Each scene shows the same named points in several views. A view is turned or mirrored, and shifted as a whole, has a little noise and may leave points out.
(in the rows, 100 means zero)

Scene 1
View 1
k422: [103  92 110  87  96 100 115  80 116  90 109  97  98  94  95 109  95 124
 122  89 117  93  82 112 101  91  91 102  85 101 111 105 120]
k701: [ 93 104  98  94  90  91  99 103 121  80  98  85 101 104 101 122  96 115
 124  89 125  98 108  91 100  84 107 116  73  96 124  95 118]
k149: [114  89  84  88  81  98 108 101  95  90  88  85  85  98 107  87  84 104
  92  95  96  93  90 112 113  78  89 120  98 101 116 106  93]
k445: [101  85 109  86  91  98 119  79 123  88 105  98  94 106  99 125 102 121
 130  86 115  99  97 112 102  91  92  86  93  96 111 101 118]
k324: [120  79  89  95  85 103 100 100 110  86  87  79  71 107  99  92  94 115
  93 113 114 102 116  95 108  76 114 108  94 107 125 104  89]
k15: [102  91  98  92  87  93 107  89 114  88 102  92  94  95  99 113  96 112
 116  89 114  92  90 105 107  82  92 110  87  93 117  99 113]
k428: [101  91  99  76  88 103 130  91 106  93  92  95  93 123 112 110  87 116
 109  72  96 107 105 130 103  95  83  79 102 106 105 108 107]
k540: [105 109  88  95  94  90 100 109  98  84  91  85 102  87 102  86  83 111
  97  77 104  91  83 109 109  85  88 137  80 103 114  98 109]
k762: [ 72 140  91  74  80  94 112 129 102  74  82  85 134 131 133 124  71 109
 140  55 110 107 114 103  93  95  92 121  68 106 120 100 128]
k20: [103  86 113  92 103  96 116  75 130  88 110  98  92  98  90 122 107 128
 128  88 122  98  95 111  99  94  99  86  86  99 109 100 122]
k235: [ 97 110  97 113 109  81  89 111 125  66  88  81 103  91  93 118 107 126
 132  78 133 101 113  87 104  90 118 125  66 105 116  80 123]
k274: [100  87  96  90  84  95 107  93 119  89  97  89  88 108 102 117  97 110
 111  93 114  98 106  98 104  81 100 103  88  95 122 101 107]
k457: [107  93  84 104  88  86  94 111 109  73  79  80  89  97 103 109  99 109
 111  87 110  98 109  95 115  77 103 124  89  98 120  89 100]
k920: [ 99 102 100  86  97  98 116  94 110  96 104  91  99 107 100 100  86 116
  94  75 108 100  98 118  99  94  89 102  83 103 110 106 114]
k327: [112  69 100 109 106  88 104  79 131  96 104  86  66  98  79 110 114 118
  80  94 119 103 121 103 107  83 110  88  92  95 116  97  99]
k245: [105  90  99  90  95  99 110  89 115  99 106  88  84 103  94  99  91 117
  85  94 114  99 103 107 100  86 100 102  84 101 118 110 105]
k116: [ 99  86  94  91  75  93 103  98 120  78  89  87  90 108 106 131 100 108
 135  98 118  96 108  91 108  75 103 109  91  93 126  95 107]
k571: [104  91  85  92  73  91  96 106 108  81  87  81  89 101 108 112  90 102
 114 102 111  93 101  89 111  70 101 129  87  94 130  98 101]
View 2
k235: [ 92 102  99 104 108 113  70  74  90 106  54 118 104  70 125 124  98 109
 107 120  94  90  66 117 132 123  96  96 109 123 111  77 111]
k701: [ 89 103  99 104 105 110  77  90  87 101  77 106 103  84 119 113  90 117
 102 110  95  98  83 108 123 114 103  94 115 115  99  92 110]
k762: [ 85 106 112 107 123 102  57  88  47  88  92 115  97  98 122 118 108 124
 109  99 128 148  65 106 130 118 111  73 107  89  85  89 121]
k540: [ 90 112  76 102 103  94  84  99  96  81  70  94  98  88 118 105 116 108
 114 108 118 112  87 114 102 108  81  88 125 103 133  78 109]
k245: [ 89 123  95 107  91  99  93 110 111  89  87  85  96  93 117  97  98 126
  97 122  98  91 100 113  95 116 110  97 115 115 122  91 103]
k327: [102 131  99 114  80  94  96 103 119 103  88  87 103  80 126 107  98 137
  98 141  76  61 101 114  94 126 122 115 112 130 127  95  90]
k324: [ 95 129  86  83  89  97 110 104 115  82  82  95 104  61 116 100 103 122
  84 110  95  88 106 102  98 115 117 105 110 119 112  84 104]
k457: [104 115  80  94 100  95  92  88  92  91  74 109 111  63 122 118 112 115
 105 107 101  96  89 103 112 113 100 102 120 111 113  85 106]
k15: [ 94 109  93 112  96 102  92 103  97  97  85  97 102  93 109 110  95 113
 111 114  99  90  98 106 110 101  99  99 122 108 116  95 113]
k149: [ 97 126  76  94  92  87 105 110 102  75  88  91 103  79 113 100 117 114
 103 104 115 105 106 104  92 103 100  97 125 100 126  85 109]
k920: [ 89 123 105 118  95  94  84 109  97  86  90  89  93 105 118 102 104 125
 109 124 111 106  90 116  98 112 108  91 114 104 125  89 108]
k571: [ 95 109  75  93 101 102  93  95  90  93  87 101 110  72 117 110 100 120
  99  98  94  96  98  95 110 108  99 101 127 110 100  94 105]
k422: [ 89 109 110 120  94 105  93 110 102  98  82  93  93 107 103 106  88 107
 111 123 102  92  98 114 114  99 102  94 114 107 122  94 120]
View 3
k149: [113 115  99  93 104 118 106  98 139 119  80 101 100  94  97  97 103 108
 109 110 117  94 108 104 112  97 115  99 108  98 103  98  66]
k245: [113 101  99  88 111 102  91  86 113 112  92 102  88  94  99  95 114 107
 115 103 122 103 101  91 101  94 105 101 107  95 116 114  89]
k445: [102  83 113  75  91 111  82  81  89 106  83  93  96  79 100 112  91 116
 115 104 105  99 100  68 102  86  96 104  97  98 106 105  93]
k327: [126 116 106  84 124 107  86  73 104 115  91 101  71  89 110 116 120 110
 119 120 121 108  76  75  96  92  96 118 103  85 125 124  91]
k920: [104  95 102  85 101 106  94  90 101 111  92 100  95  88  93  95 111 115
 111 100 113 102 113  94  99  91 102  94 103  95 107 108  89]
k422: [107  82 101  80  91 104  81  81 105 106  87 100  99  82  91 101  98 115
 103  96 112  94 107  69 104  93 102 102 109  94 101 102  94]
k20: [107  83 107  74  96 104  74  72  90 103  89  99  90  78  96 112 100 119
 110 101 106  98  96  59  99  88  94 106 103  92 104 107 102]
k116: [ 99  96 119  94 104 113  73  90 113 112  81  96 103  80  96 132  81  99
 110 118 104  96  84  88 115  84 103 104  93 108  92 114  87]
k762: [ 65  89 118 105  95 107  82 117  90 100 106  97 124  77  69 116  93 110
  94  95  86  99 126 136  99  75 100  67  80 121  58 103  95]
k428: [ 98  98 113  75  91 117 104  94  90 112  84  89  94  87 105  91 101 125
 127 105  96 108 121  95  95  84 101  93  91 103 109  90  75]
k540: [107 112  91  97 100 111  98  99 135 112  92 111 108  83  78 103 114 114
  84 100 119  87 112 105 106  96 109  95 112  92  83 100  81]
k457: [109 120 109 101 114 116  84  95 129 113  88 104  99  81  90 129 100 106
  98 120 108  94  86 104 108  89 105 102  99  98  82 107  80]
k15: [106  95 105  84  96 112  86  87 113 112  84 101 102  81  91 113  98 108
 100 104 116  92  98  82 110  91 103 103 105  95  99 111  88]
k235: [104 110 105 105 119  99  61  84 111  99 107 110  96  70  74 140 107 113
  81 110 103  93  79  92  95  82  96 100  98  94  62 113 109]
k571: [103 106 111 101 109 114  84  98 128 117  83 102 106  85  94 125  92  93
 103 116 116  94  88 104 119  90 107 101 100 104  93 120  81]
k274: [104  99 112  90 105 110  85  89 107 114  86  98  96  85  99 116  98 103
 113 113 112 101  93  91 109  88 101 102  97 102 105 118  87]
View 4
k762: [108 125 107 125  61  65 108 145 119 100 132 115 131 143  91 113 126  88
 116  91 144 131  83  92  71 109  89 143 114  84 132 112 137]
k422: [ 98 108  83 108 101 109 113 105 109  94 111 119 105 113 104  95 109 102
  94  86 107 117 101  94  69 106 100 100 125 100 116  89 104]
k571: [121 123 100 131  86 105  89 101 112 101 119 113 121 118  93 111  98  86
 102  88 115  89  86  98  91 121 102 101 110 115 117 110 104]
k20: [ 97 106  85 114 100 113 116 101 103  80 105 118  87 115 104  95 116 104
  88  85 107 118  99 104  65  99  80  93 127  96 114  93 104]
k274: [110 117  94 126  97 113  96 104 106  91 112 110 107 118  92 102 107  91
 100  87 110 100  93  98  85 112  88 106 110 108 116 106 104]
k457: [125 118 108 137  77 102  96 101 116 105 106 106 116 119 103 114 112  76
 103  83 118  83  88  92  90 111  97  96 113 116 108 104 112]
k149: [110 114 100 117 105 114  91 104 120 119 104 103 125 111 101 102 106  83
 109  83 110  88 103  77  93 115 124 112 103 121 109  95 105]
k428: [ 89 105  88 114 117 111  98 123 113  96 100  98  96 122  99  95 132  99
 109  86 120 117 108  82  78 101  97 135 101  96 112 107 113]
k327: [108 106 101 126 108 141  99  81  92  86  96 106  88 110  94  94 112  77
  98  80  95  84 104 101  94  97  65  89 107 115 105  92 100]
k701: [117 120 100 126  75  97 108 107 106  91 120 122 114 124  93 109 107  86
  97  86 116 106  82 102  78 111  80  98 122  99 123 100 115]
k324: [125 114  98 127 107 127  94  99 110 105  95 109 110 113  82 105 106  81
 101  81 105  76  80  77 107 116  94  95  96 110 110  92 107]
k920: [ 93 108  98 107 100 113 106 108 107 104 111 111 115 118  99  94 118  83
 108  82 111 115 110  89  80 100  92 121 111 105 116  88 114]
k15: [106 114  93 117  93 107 101 100 111  97 115 115 111 116 104 100 104  93
  98  86 110 105  98  99  76 111 102 101 121 109 115  99 103]
k445: [ 96 110  83 117 105 110 106 108 108  81 108 112  89 118 102  97 115 108
  93  88 112 117  99 101  68 104  87 104 121  97 115 106 102]
k540: [110 114 109 113  79  98 106 103 121 121 114 117 136 116 111 103 109  71
 109  80 115 102 104  83  80 107 118 109 119 118 112  84 116]
k116: [121 123  92 135  88 101  94 108 112  86 112 112 101 121  93 113 105 100
  94  91 118  94  79 102  81 118  91  96 116 104 117 117 102]
k245: [104 110  96 112 108 125 102  97 102 100 109 114 112 113  90  94 108  83
 103  80 101 101 102  89  90 106  88 108 106 107 115  86 108]

In a view up to two points have been moved. Name them for each view, in the order of its rows, or write none.
view 1 -> k571
view 2 -> k327
view 3 -> k920
view 4 -> none
